Each row is a point on a landscape with many valleys, with its height.
A ball rolls from a point to the lowest of its 2 nearest points, and stops where none of them is lower. Distance is the straight distance between rows; heights are no part of it.
j933: [ 27.0 -40.3 -39.3  13.7 -26.1 -16.0  -8.0 -23.2 -45.2  76.8  -7.5   5.8
  21.5 -56.8  -3.2 -17.6 -30.9 -44.2 -18.1  -4.2 -17.3 -11.9 -47.1 -23.2
  29.5   2.3 -14.7   1.7 -72.2   3.3 -22.6 -10.2]  (h 8.38)
j195: [  5.8 -32.7 -20.8  12.8 -22.4 -30.8 -38.7  -7.7 -61.2 -23.9 -33.4   0.4
  22.8  28.0 -18.7   2.7  27.9  -8.1  45.0  13.4  41.2 -21.0  31.5 -22.5
 -19.2 -12.0  27.7 -37.0  49.1  -2.4 -27.8  32.2]  (h 1.31)
j741: [-40.1  35.0  39.7  25.3  19.1  -7.2  45.4 -12.0  20.8   1.4  36.5  15.0
  -8.9  34.1 -22.4 -24.8  31.0  21.9  10.5   5.8  23.0  -6.5  20.3  -3.5
   1.4 -35.1 -18.4 -33.9  53.7   6.8 -10.4  -7.0]  (h 7.96)
j568: [-27.4  25.9  23.7  32.7  18.2   1.9  37.2 -12.6  -8.6  21.5  27.5  11.8
  10.6  19.5 -13.8 -27.0  27.3   2.8  -9.7   3.4  44.1  -7.9   8.0  -4.7
   9.4 -26.1  -6.7 -48.7  27.9   4.0  -9.8 -11.2]  (h 7.37)
j939: [  1.0  63.5   3.5   4.1  22.3  18.8  28.1  11.3  -9.4  42.8  35.2   0.8
  33.7  -8.6   4.6 -44.7  -9.5 -23.9 -62.9 -17.4  32.3  -8.8 -33.6  -8.6
  31.8 -28.0   3.8 -40.3 -23.3  -1.3  -2.5 -38.4]  (h 4.28)
j857: [ -6.9   7.4  -8.4 -13.5   5.8  26.1  -7.4  18.1   3.6 -40.5 -13.1  -9.8
  17.6 -44.0  28.1  10.2   8.0   1.6 -27.4  13.7  -5.9  27.2 -23.6  30.6
   0.9  49.7  16.3  13.0   1.3 -37.2  23.4  20.9]  (h 7.05)
j872: [-32.6  78.2  48.9  10.4  18.9  22.9  32.9  15.8  16.2   6.5  46.2  21.5
  14.2  28.6  -0.6 -32.3   3.5  -9.9 -35.4  -1.0  32.9  -7.1 -10.9   3.0
  25.3 -27.2   4.6 -40.2  16.5 -14.1   2.0 -17.8]  (h 6.22)
j729: [ 14.9  66.4 -10.4 -45.9  36.4   8.6  -8.2  54.2  50.8 -25.7  31.5  12.9
   9.2   7.4   7.9  20.6 -14.9 -10.1  -7.3 -13.3 -34.9  10.9 -24.0  -0.1
  17.5 -13.5  39.6  22.9 -22.1 -12.9  28.5 -22.2]  (h 3.16)
j717: [  7.0 -15.5 -26.6  -9.7  -6.5  10.5 -25.8  15.7  -4.8 -29.3 -26.7 -14.6
  10.5 -47.3  30.8  22.5   3.3   0.3 -11.5   8.4 -24.5  26.0 -25.1  19.1
   2.6  50.0  10.7  18.1 -14.5 -33.2  17.7  22.2]  (h 7.36)
j43: [ 12.9 -50.3 -21.8  -8.3 -22.4   3.5 -27.6  -5.6  -9.6  -5.2 -32.6 -10.7
  -5.6 -48.8  20.1  35.8  -6.7  -3.0   6.4   8.8 -43.5  26.7 -14.7  23.6
  -2.8  47.4 -10.1  26.9 -26.9 -22.4   6.4  28.8]  (h 7.69)
j632: [-32.1 -32.0  -1.0  43.5 -21.3 -17.5 -10.6   3.5 -70.4 -20.4 -18.9 -11.5
  50.9  -7.7  -2.2 -27.4  34.9   6.6  -1.2  33.6  69.0   5.1  -0.3   1.0
  -6.9  13.4  10.1 -47.1  34.5  -3.9 -22.3  38.9]  (h 5.04)
j842: [ 14.3  -9.4   4.5  13.3   5.7  -5.1  17.3 -19.7 -12.5  59.3   4.3   6.8
  -5.2   4.0  -5.9 -16.1 -14.5 -10.4  -5.8 -13.0   5.8  -6.9  -9.0 -25.7
  14.6 -55.3 -23.1 -20.7 -26.6  33.7  -7.6 -43.6]  (h 5.07)
j111: [ 19.6 -45.3 -28.9  21.1 -22.0 -33.6 -21.5 -21.1 -60.9  25.3 -33.7   5.2
  12.0  17.9 -16.3  -7.8   7.2 -30.7  14.2   3.8  36.0 -43.7   9.7 -34.7
 -13.0 -35.1  14.4 -31.7  -3.1   7.2 -42.2  -6.9]  (h 1.37)
j445: [ 71.5  -6.5 -15.7 -25.0  12.8 -32.8 -20.3  -2.6  28.0  42.3  18.7  21.5
 -10.7  12.7 -19.4  13.6 -55.4 -11.1  33.7 -17.8 -50.0  -0.8 -19.0 -31.0
  12.3 -44.6  10.8  37.2 -59.4  31.6   1.4 -36.0]  (h 1.86)
j533: [ 17.6 -36.2 -38.9   6.5 -20.3 -11.3 -73.7  21.5 -48.3 -35.8 -52.0 -17.7
  32.3 -16.5  20.2  24.9   6.6 -24.3  19.6   7.9   6.0   0.3  -5.0  -3.5
 -12.9  30.4  46.3  18.8   1.7 -30.4  -7.2  29.1]  (h 5.83)
j14: [-19.4  28.6   6.5  17.6  27.1   4.3  -0.5  23.6  -7.7 -34.8  12.1   8.8
  43.0   8.3  -2.4 -22.4  21.6  -5.3 -17.7  10.8  46.4   4.4   8.7  19.5
  -2.5  14.7  26.8 -41.8  44.8 -30.3  10.1  27.0]  (h 5.98)
j318: [ 52.9   0.7 -14.2 -38.4  24.4 -19.0 -32.7  15.7  59.9 -10.4  18.1   4.0
 -26.6  17.9 -12.7  37.9 -41.2  10.8  31.7 -13.5 -61.2   1.8   4.4 -10.2
   0.8 -15.2  23.1  46.3 -26.6  23.4  14.8 -24.7]  (h 3.05)
j181: [  6.5 -25.6 -17.4 -33.1 -14.2  17.3   4.2 -16.0  20.4  18.5   3.2 -10.8
 -17.3 -59.7  22.3  35.8 -20.9   3.4   6.9  -7.3 -80.0  29.9 -20.4  12.9
   4.1  42.9 -33.6  33.4 -53.5 -20.6  27.4  14.5]  (h 7.41)
j7: [  0.7  55.4  29.7 -10.9   1.5  26.3  51.3 -10.6  31.7  38.7  45.9  12.5
  -8.0   3.3  13.6 -31.3 -21.5   9.1 -39.0 -25.5  -5.7  12.4 -28.0 -10.7
  29.6 -41.8 -24.9  17.0 -31.9  13.4  -4.8 -48.1]  (h 2.28)
j584: [  4.8 -45.5 -15.8 -13.4 -22.7  21.0  -2.9 -18.8   1.9  11.4 -10.0 -10.9
 -25.0 -58.9  16.3  33.0 -11.7   5.9  -0.9   0.7 -62.6  27.3  -4.9  22.4
  -3.0  48.3 -29.5  36.1 -32.1 -16.6  16.2  18.9]  (h 7.61)
j706: [-32.4  29.2  21.8  19.8  11.5  20.6  19.6   8.3  -8.1 -20.0  16.9   1.5
  35.6  -5.0   5.9 -30.4  22.9  -4.9 -34.6  24.7  46.5  13.4   0.0  22.2
   1.4  28.5  11.4 -31.9  35.6 -32.0  12.0  20.9]  (h 6.60)
j332: [-14.2  82.2  27.9  -2.2  13.4  35.6  23.2  30.0   9.5  -5.0  36.3  10.8
  23.0   3.4  11.7 -28.3  -2.5 -20.1 -52.0   3.2  29.9  -6.3 -25.2  11.5
  31.6  -3.8  20.6 -31.9   9.3 -26.3  19.2 -10.1]  (h 5.42)
j984: [-44.0  35.3  30.8   8.0  27.5 -10.3  17.7   7.0  43.5 -42.5  18.8  -6.4
 -31.5  51.1 -25.3  -3.2  32.4  29.6  40.5   2.6  -1.2 -19.8  50.8  19.9
 -32.3  10.9 -12.3   1.0  67.9   8.0  13.1  22.2]  (h 7.11)
j407: [-44.1   1.2  12.9   4.5   7.8  -7.3  12.5  -5.2  31.8 -42.9   0.3 -18.7
 -44.6  40.4 -28.8   3.4  35.9  38.8  53.3   8.8  -0.9  -9.3  57.3  27.2
 -48.0  32.0 -29.9   3.6  66.3  10.8  20.6  33.3]  (h 6.44)
j442: [  9.8 -63.9  -6.4  12.9 -26.8  -0.6 -12.3 -24.2 -42.2  14.6 -39.3  -6.8
  -5.0 -29.2  10.2   6.2  -0.3  -8.9  -5.0   7.1   5.4   7.0  -6.0   9.3
  -9.3  14.7 -14.7   1.8 -12.2  -5.8 -11.5  15.8]  (h 7.03)
j961: [  1.4  -1.4   9.3   3.1   1.0   8.4  19.7 -15.9   2.1  39.4  13.4   5.5
 -12.9  -9.4   1.4  -3.9  -6.8   1.6 -12.5 -16.0   1.3   5.8  -3.3  -9.0
  12.7 -24.8 -26.6  -2.4 -21.3  18.7   2.1 -29.7]  (h 4.57)
j469: [ 17.9 -22.7 -20.0  21.9  -8.7  -9.3 -19.8  -1.1 -45.0  29.7 -21.1  -8.2
  26.5 -33.6   9.2 -20.2   1.0 -23.0 -31.0  -1.7  23.5  -3.5 -25.0  -7.9
  14.7  -0.2   0.7 -19.4 -25.2   1.7 -12.1  -3.4]  (h 7.91)
j797: [-22.7  -3.0  25.2   5.2   9.9 -11.6  21.4 -23.7  37.7  -7.3   4.1 -10.0
 -51.4  44.1 -17.4   4.4  11.0  39.6  33.7  -1.3 -11.4  -9.2  48.7   1.9
 -25.8  -9.3 -22.0  14.0  32.9  37.8  -0.8  -1.2]  (h 8.89)
j522: [-27.0  52.3  54.5  -6.6  -1.6  27.9  62.0 -12.4  50.5   4.4  34.5  21.2
 -25.2  29.4   4.2 -25.8  -0.8  28.3 -27.6  -2.7  -0.7  -1.9  -2.7   8.0
  15.3 -15.9 -30.5   4.6   8.6   8.5  -2.0 -19.5]  (h 4.53)
j422: [  6.9  13.3 -33.0  11.4  -0.8 -15.9 -62.6  46.6 -35.8 -48.1 -23.2 -11.1
  62.2   5.8  15.4   0.1  18.3 -22.6  -2.4   2.9  41.0  -1.8   3.8  -2.5
   2.6  18.6  62.2 -24.7  23.2 -21.7  -5.9  31.9]  (h 6.96)
j473: [ 22.1 -36.3  -6.5  27.7  -9.2 -36.5  18.9 -30.1 -52.5  63.8 -11.4  12.0
 -13.4  16.2 -29.8 -12.9  -3.7 -17.3  12.9  -6.4  27.2 -37.6  -5.8 -37.4
  -4.5 -70.6 -13.9 -35.3 -25.1  40.7 -35.0 -36.4]  (h 3.86)
j327: [ 39.8 -34.6 -54.5  -9.6 -31.3 -30.9 -60.2 -12.2 -36.7  41.3 -30.8   9.6
  22.5 -27.6  -9.1  24.9 -25.1 -55.0  32.0  -5.7 -26.4 -35.6 -15.7 -37.3
  -0.7   5.8  23.1  21.1 -67.7 -18.6 -33.4 -10.9]  (h 4.08)
j275: [-36.1  55.7  32.7 -31.1   2.9  39.1  33.4  22.6  57.7 -30.7  20.3  -3.6
 -30.9   7.9  11.1  -0.3   1.4  17.8 -24.5  -2.1 -14.5  -3.6   3.0  26.5
   7.1  30.4 -14.1  30.9  11.7 -10.2  23.6  -5.9]  (h 5.92)
j168: [ -5.3 -64.8   1.8  31.4 -30.9  -3.6  -1.6 -32.8 -57.0  13.8 -41.7  -4.8
   3.9 -20.8   3.2  -7.7   9.7  -3.4  -0.5  19.0  31.5   4.0   1.1   3.7
 -11.7   7.6 -14.4 -18.5   1.5   2.5 -20.6  20.7]  (h 6.58)
j213: [-23.2 -26.1  -9.6  37.2 -26.5 -18.4 -38.0  17.4 -65.1 -33.2 -30.1 -10.0
  55.2   3.2   3.9 -12.1  31.6  -2.2  10.6  28.7  56.6  -4.9  13.2  -6.3
  -9.4  15.8  33.5 -38.8  36.9  -7.8 -22.6  46.7]  (h 4.01)
j64: [-11.5 -48.2  -8.2   9.3 -17.0 -25.8  -6.5 -13.3 -27.0 -36.4 -29.1  -2.9
 -13.0  33.5 -30.4   9.2  34.7  15.7  46.4  19.2  21.1  -8.1  43.1   6.4
 -25.6  14.6  -1.0 -25.7  70.3   6.1 -12.7  47.4]  (h 4.63)
j137: [  3.5  22.7  -2.2  21.5  14.9   8.4  16.2  -3.2 -18.5  42.9  17.6   1.7
  27.9 -14.4   3.4 -38.4   0.1 -24.6 -51.4  -9.8  37.7  -7.9 -22.6  -8.7
  21.1 -20.4  -2.5 -38.0 -17.8   6.7  -7.5 -23.6]  (h 4.99)
j84: [ 15.2 -17.4 -33.0   0.3  -9.1 -12.7 -57.4  26.8 -39.1 -34.8 -36.3  -6.6
  35.3   3.6  14.3  11.2  11.4 -17.9  11.5   2.7  22.6  -1.5   7.9  -5.9
  -2.1  16.5  42.4  -8.2  12.5 -21.4  -8.0  30.1]  (h 6.39)
j599: [ 30.0 -10.4 -35.7  10.2  -6.4  -3.8  -7.6   5.6 -32.2  50.9  -1.8  -4.0
  24.0 -42.6   5.9 -19.6 -17.7 -34.7 -30.5  -9.4  -2.2  -3.9 -47.6 -17.1
  33.6  -5.7  -7.9  -9.2 -50.1   3.9  -7.1 -15.4]  (h 8.18)
j934: [-48.5 -22.4  20.5  28.7  -3.7   9.7  11.1  -3.0 -18.9 -40.1 -10.1  -6.0
  22.0  -4.9   2.8 -14.5  35.6  22.2   0.7  33.2  39.8  18.7  18.9  28.4
 -23.2  45.1  -2.1 -17.0  59.3 -14.1   5.6  47.5]  (h 7.63)
j837: [-13.1  81.3  17.0 -28.6  14.5  46.6  23.6  34.8  29.8 -16.6  34.2   4.8
   1.1  -3.8  23.5 -10.1  -6.0 -13.8 -44.7 -10.6  -3.7   4.0 -29.7   7.5
  34.9   4.6  11.0  -0.2  -6.0 -20.9  28.5 -11.7]  (h 4.61)
j311: [ 24.7 -48.2 -21.8  28.9 -18.3 -38.2  -0.5 -37.5 -67.4  55.5 -33.0  16.0
   9.9  11.3 -25.3 -16.7   0.5 -30.8  12.5  -7.5  33.0 -51.5   3.1 -40.1
 -10.9 -56.2  -6.1 -40.5 -13.5  18.1 -55.4 -22.2]  (h 2.87)
j391: [ -5.2  -3.1  -5.9 -35.0 -12.5  28.9  20.8 -20.4  33.0  21.6  27.4 -11.5
 -22.6 -50.1  32.8  18.6 -25.4  10.6  -6.3 -13.0 -74.8  26.9 -23.6   8.1
  10.3  29.8 -40.5  37.0 -48.4 -17.6  24.7  -6.0]  (h 7.19)
j413: [-17.0 -47.6   5.8  43.9 -24.6 -10.5   5.7 -26.6 -65.4   2.6 -28.5  -6.3
  17.3  -5.8  -3.4 -19.2  20.0   4.5   0.1  29.4  51.2   2.8   7.0   2.1
  -6.2   2.0  -4.0 -39.6  26.6   1.0 -20.4  30.2]  (h 5.95)
j626: [  0.2  -5.6 -10.8   0.5  12.2 -13.6 -17.7  11.1 -10.0 -21.9 -12.8   2.6
   5.0  18.9  -3.5   8.4  21.6  -1.6   9.0  -2.7  22.5   2.7  16.0   5.2
  -3.9   2.2  19.0 -26.8  29.8  -1.1   9.7  24.3]  (h 4.14)
j629: [ 15.4 -52.9 -43.8   9.4 -37.0 -15.7 -69.0   2.5 -64.0  -3.9 -48.4 -14.9
  27.6 -42.5  14.2  27.9  -9.2 -40.4  24.0  13.7 -12.3  -5.8 -10.3  -7.6
 -19.9  29.3  31.2  28.2 -28.3 -29.8 -24.1  25.0]  (h 5.17)
j208: [-10.8   9.5  -7.8  21.0  13.2 -14.7  -8.3  21.2 -18.7 -32.5  -1.6   9.6
  36.7  17.3  -7.6 -11.9  27.3  -2.5   0.9   5.0  47.1   0.8  10.3   7.7
   1.0   7.4  20.8 -44.6  39.8 -12.1  -1.4  34.2]  (h 5.24)
j905: [ 16.1  28.3 -19.2 -33.7  37.6 -15.4 -37.9  51.6  39.8 -48.2   4.3  12.0
   4.5  34.8  -5.1  38.2  -6.8  -0.6  11.0 -18.1 -18.0   1.5   5.6   2.8
  -1.9  -7.5  42.9  11.4   8.8   4.7  23.7  -6.1]  (h 0.31)
j409: [  3.3  67.7  15.2 -11.3  13.2  17.3  31.4   5.8  14.9  40.0  47.6  12.8
  11.2   3.6  17.1 -34.4 -21.6 -14.7 -44.7 -24.0  11.7  -1.9 -41.0 -14.5
  29.2 -52.5  -6.7  -8.9 -34.7   7.6   0.8 -49.8]  (h 3.33)
j507: [ -9.0 -11.1   7.9  25.5  -0.7   9.7  13.5 -15.2 -23.6  12.1  -9.4  -8.3
  17.8 -18.2  13.1 -17.5  17.2  -2.8 -29.7  11.1  34.3  16.3  -2.2   8.9
   2.8  10.8 -11.9 -24.8  12.1  -4.0   3.4   6.6]  (h 8.01)
j803: [-13.2 -10.6  17.2  -8.0   8.9  -9.1   5.9 -22.0  46.5 -31.0  -5.8 -21.7
 -73.3  47.5 -22.3  26.6  -4.6  52.0  58.6  -5.0 -28.0 -12.2  57.7  14.4
 -46.0   5.2 -20.3  39.3  26.1  40.7   9.0   8.4]  (h 9.28)
j429: [-55.5   7.7  35.8  29.3   2.6  26.5  25.2   2.4 -12.8 -35.5   4.9  -7.0
  24.0  -8.6   3.0 -26.8  32.7   8.5 -21.5  39.5  43.8  17.0   2.2  28.5
 -18.3  44.6  -0.5 -15.6  59.3 -27.1   8.9  37.3]  (h 7.17)
j425: [ -2.4   7.8   4.8  -9.2   6.1  20.1  19.3  -6.6  14.2  19.1   8.6  -1.5
  -7.9 -21.3  13.4  -1.6  -1.0   1.2 -20.4  -9.4  -5.3  16.3  -9.3   4.2
   8.1  -1.8 -17.1   0.8 -13.7  -2.5   9.8 -22.6]  (h 3.90)
j581: [ 51.1  12.2  -7.0 -16.2  23.5 -17.0 -13.0  11.0  33.4  29.3  21.2  14.7
  -3.3  12.2  -3.9   4.7 -38.6  -5.0  12.9 -21.5 -27.9   5.4 -18.6 -26.3
  16.2 -52.3  12.8  22.5 -37.8  28.4   6.7 -37.6]  (h 1.66)
j280: [-34.1 -49.7  20.1  24.6 -22.5  15.9   2.3 -26.4 -26.9 -22.8 -36.5 -21.4
  -6.1 -36.4  14.1   6.3  23.1  24.1 -13.0  33.7  13.9  31.0  16.1  31.2
 -25.2  55.2 -20.5   1.4  26.1  -7.2  10.7  34.5]  (h 8.36)
j367: [-15.3   4.4  12.2 -36.6 -16.7  28.8  32.2 -15.4  48.6   6.9  23.7  -9.7
 -40.5 -26.1  20.6  12.2 -20.8  28.9  -4.9 -15.2 -57.5  21.7  -9.3  12.0
   4.4  21.1 -42.1  50.6 -32.4  -1.3   9.3 -19.8]  (h 6.91)
j646: [  9.8  12.1 -22.7 -12.9  24.0 -17.7 -32.9  37.9   7.3 -32.6 -11.4  11.2
  11.2  32.7  -7.4  22.9   6.7  -6.9  13.1 -21.3  10.6  -5.3  16.4   2.4
   4.0  -4.6  33.6 -15.2  19.0   1.9  12.2   4.8]  (h 2.68)
j711: [  1.4  83.7   5.5 -40.8  24.4  32.5  17.5  42.1  46.0 -14.8  44.2   9.6
   3.5   2.7  19.3  -2.4 -19.8  -9.0 -28.7 -12.6 -29.3   6.2 -36.9   1.1
  33.1 -14.1  22.0  15.8 -24.7 -15.1  27.2 -24.4]  (h 3.96)
j166: [  1.4 -20.6 -11.8  29.1  -7.4  -0.3 -10.4   1.8 -43.2  10.0 -23.7 -12.2
  27.8 -30.6  21.2 -17.1  10.7 -13.4 -37.6  11.3  35.3   9.7 -20.8   4.0
   5.0  18.3   6.5 -19.3 -11.7  -7.6  -7.9   9.7]  (h 7.62)
j474: [-31.5  50.9  38.0  31.4  16.8  17.9  44.3   0.9  -4.1  13.2  43.2   9.6
  19.4  17.8  -5.0 -38.3  18.5  -8.0 -32.1   3.4  42.3 -11.7  -3.6   5.6
  19.8 -24.0  -5.7 -52.0  27.6 -15.3  -7.8  -9.4]  (h 6.85)
j608: [-13.2  35.9  45.3  -8.3   2.1  22.0  53.8 -20.2  44.2  27.0  35.7  22.3
 -20.9  21.4   5.6 -26.2 -11.1  28.7 -25.6 -11.3   0.6   7.1  -3.6  -4.3
  14.5 -38.8 -39.2  10.2  -6.0  23.3  -6.4 -35.9]  (h 3.57)
j753: [ 41.8 -23.0  11.7 -10.2  12.9  -2.1   7.2 -32.3  57.3  17.0  12.1  -8.6
 -68.6  33.8 -30.5  19.0 -34.2  34.9  39.6 -16.4 -58.5  -7.1  43.4  -8.6
 -15.9 -35.2 -17.3  53.8  -8.7  43.3  -4.5 -18.9]  (h 4.79)
j233: [  6.0  12.6  -5.0 -26.3   9.2   9.3   2.6  15.0  30.8   4.5  14.8  -2.4
 -14.0 -12.3   7.8  18.9 -11.8   6.8  -4.1 -15.7 -36.9  16.5  -9.8   3.6
   5.2  -5.5  -3.9  24.4 -20.3   1.9  21.4 -21.9]  (h 2.97)
j659: [  6.9  18.4  19.5 -26.0  15.9  10.5  18.4   3.8  75.1 -16.7  20.9  -8.6
 -45.7  21.6  -0.5  11.0 -14.5  42.5  12.8 -19.2 -44.8   1.7  23.7   4.7
 -12.9  -5.3 -14.3  53.5  -1.1  23.9   5.5 -21.3]  (h 6.05)
j355: [-33.5  23.5  42.7  10.0  13.2  -1.9  41.4 -14.2  40.8  -4.9  21.8   1.0
 -31.4  38.9 -18.6 -11.4  20.1  35.4  13.3   5.6   2.2 -11.7  28.3   3.1
  -9.5 -14.6 -30.2  -1.8  40.3  22.0  -8.1  -7.8]  (h 8.46)
j35: [ 60.5 -27.4 -24.2 -20.4  -9.3 -45.6 -27.2  -6.3  -4.9  57.3  -3.9  25.0
   0.5   1.6 -25.6  19.7 -59.6 -29.3  41.7 -13.1 -36.4 -18.0 -23.7 -42.5
   3.2 -34.9   9.7  29.5 -72.0  27.8 -16.3 -37.1]  (h 2.79)
j472: [-14.9  18.7  24.2 -38.2  -3.5  27.1  35.9  -4.8  69.3 -10.1  17.4 -10.1
 -52.6   1.3  15.6   7.0 -20.6  41.0   3.8 -22.2 -49.5   7.3   9.3  20.4
  -8.1  16.6 -33.2  59.1 -19.4   7.6   8.6 -19.2]  (h 6.56)
j506: [ 16.5  -1.3  19.7 -10.8  11.2   3.2  19.8 -20.6  71.4   0.6  16.8  -8.1
 -64.9  34.3 -13.8  11.1 -19.4  46.3  26.1 -21.3 -43.5  -8.0  43.2  -3.9
 -16.2 -17.2 -23.0  51.6   2.0  37.8  -2.6 -16.6]  (h 5.46)
j352: [ 18.5 -41.9 -30.6  16.2 -20.4 -34.4 -36.6 -17.4 -63.0  -5.4 -37.9  -1.1
  23.8  26.6 -17.6   1.6  16.1 -18.2  38.8   5.3  35.8 -36.3  26.5 -28.4
 -21.1 -25.1  30.3 -32.1  23.3   0.4 -34.8  15.3]  (h 2.93)
j702: [ 28.1 -53.0 -45.7   6.3 -38.6 -18.4 -61.0 -11.4 -56.8  20.5 -42.8  -5.5
  30.3 -47.9   4.3  24.3 -18.0 -46.6  25.8   7.1 -16.1 -17.0 -18.0 -23.4
  -9.2  18.7  25.9  27.7 -50.3 -29.8 -33.2  11.8]  (h 4.70)
j274: [-17.0 -26.6  16.6  17.0  -8.8  15.5  12.2 -26.9 -21.4  -2.6 -17.1 -15.8
   1.4 -35.9  19.7  -9.3  17.1   7.7 -26.9  14.6  19.6  26.9   1.7  21.6
  -6.9  30.3 -22.9  -2.9  10.4 -12.1  12.0  13.1]  (h 8.33)
j219: [ 47.0 -37.1 -38.6 -16.8 -23.4 -38.7 -40.0  -3.0 -27.7  49.2 -21.8  20.6
  10.3  -7.2 -20.0  22.9 -33.8 -42.2  35.5 -12.9 -28.7 -26.9 -21.8 -31.2
   5.2 -18.5   7.2  18.9 -64.5   2.6 -26.3 -22.3]  (h 3.49)
j548: [ 29.5   7.1 -17.9 -36.3  14.8  -7.4 -15.0  21.3  43.6  -3.5  13.7   1.1
 -15.0  -9.5  -0.1  31.6 -29.3   4.1  21.7 -14.2 -60.0  14.8 -15.4  -2.0
   6.5  -1.1   6.2  37.4 -36.4   3.3  26.7 -15.0]  (h 2.02)
j527: [-41.0  49.4  47.0 -17.8  -0.4  26.5  47.2   2.3  49.7 -12.1  24.7  11.1
 -30.8  19.5   9.2 -10.0   7.7  24.4 -27.6  -3.1  -5.1  -4.2   6.8  14.9
   4.6   6.9 -32.6  14.2  12.3   0.5   8.8 -11.9]  (h 5.28)
j649: [ -7.9 -49.4 -13.1  17.6 -32.3 -18.0 -26.9 -15.2 -44.5 -40.1 -39.3  -4.2
  15.6  23.7 -20.4   8.6  32.9   7.3  40.8  27.4  32.5  -2.6  31.3  -4.1
 -24.6  16.3  11.8 -20.8  59.1  -6.9 -15.6  52.8]  (h 3.46)
j733: [-36.9 -44.5  15.4  29.1 -14.9   2.2  11.4 -24.1 -25.2 -30.7 -22.4 -13.1
   3.5 -11.3  -1.1  -2.0  33.9  23.5   4.7  36.1  30.8  22.0  24.7  23.4
 -22.0  48.2 -18.2 -17.3  51.8  -5.1   4.7  43.5]  (h 7.99)
j268: [ 36.5  14.3 -19.0 -16.6  27.5 -17.0 -29.6  31.7  15.8  10.1   7.0  14.2
   6.5  12.5  -1.6  17.7 -18.2 -11.9   9.0 -16.8 -15.9   1.8 -14.6 -16.9
  14.5 -31.4  19.0   6.7 -26.7  19.6   5.0 -28.8]  (h 2.77)
j586: [ 25.1  36.4 -24.7 -27.2  36.6  -8.1 -25.9  51.1  32.3 -22.0  14.8  10.4
   9.3  17.5   3.4  22.2 -14.0  -8.7  -2.6 -21.1 -22.5   8.4 -10.9   2.0
  11.9 -17.5  38.8   9.2 -19.0   3.2  17.5 -23.9]  (h 2.13)
j509: [-27.1 -26.3  -1.3   3.6  -4.9 -14.7   1.1  -3.0   0.6 -48.0 -17.4 -13.6
 -26.2  33.7 -28.2  13.1  32.8  26.4  44.9  11.6   4.3  -5.5  47.4  18.3
 -32.9  35.8 -10.8  -9.9  68.2  10.9  12.1  49.9]  (h 5.65)
j291: [ 44.3 -24.1  -0.3 -24.5  14.6 -19.8 -18.3  -5.8  49.5   2.0   7.6  -0.3
 -42.0  24.1 -22.1  34.4 -36.1  17.8  29.5 -15.9 -62.0   0.7  16.7  -9.9
 -12.7 -24.1   1.4  46.1 -16.1  28.8   4.5 -26.8]  (h 3.89)
j57: [ 22.1 -21.5   4.5  20.3  -4.5 -19.5  15.6 -29.3 -24.8  57.0  -1.3  10.8
 -14.9  12.2 -28.5 -14.3 -18.5 -10.4   4.3  -9.9  13.5 -21.3  -6.6 -31.8
   2.6 -70.5 -18.1 -23.1 -28.2  43.3 -21.9 -36.9]  (h 4.52)
j748: [-27.4  49.5  18.9 -30.1   2.2  47.3  24.4  15.7  40.3 -34.6  11.7  -7.0
 -19.2  -9.7  17.7   3.5   9.0   3.8 -33.4   8.6 -18.0   8.0  -3.5  22.9
   9.5  42.4   1.1  23.0  10.6 -30.4  31.5   8.7]  (h 6.36)
j523: [-15.9  31.6   0.6 -28.2  12.6  38.9   9.3  23.6  20.6 -43.2  -2.1 -10.5
   0.3 -29.0  28.1   8.9  11.6  -4.3 -31.3  16.2  -8.0  17.9 -15.0  28.3
  11.3  51.4  12.8  17.1  13.0 -42.2  35.9  17.0]  (h 6.74)

Call two points neighbours if one is among the 2 nearest of the other. Go from one point of each pair to the other, from neighbour to neighbour, staying as low as possible. Name the highest point that can't be avoided.
j7 / j111 => j43
j905 / j581 => j268
j195 / j548 => j842
j111 / j195 => j352

Where does a ball stop that starts at each point below?
j219 => j581
j984 => j195
j280 => j905
j84 => j581
j842 => j111
j168 => j195
j523 => j7
j961 => j548
j137 => j7
j367 => j548
j803 => j548
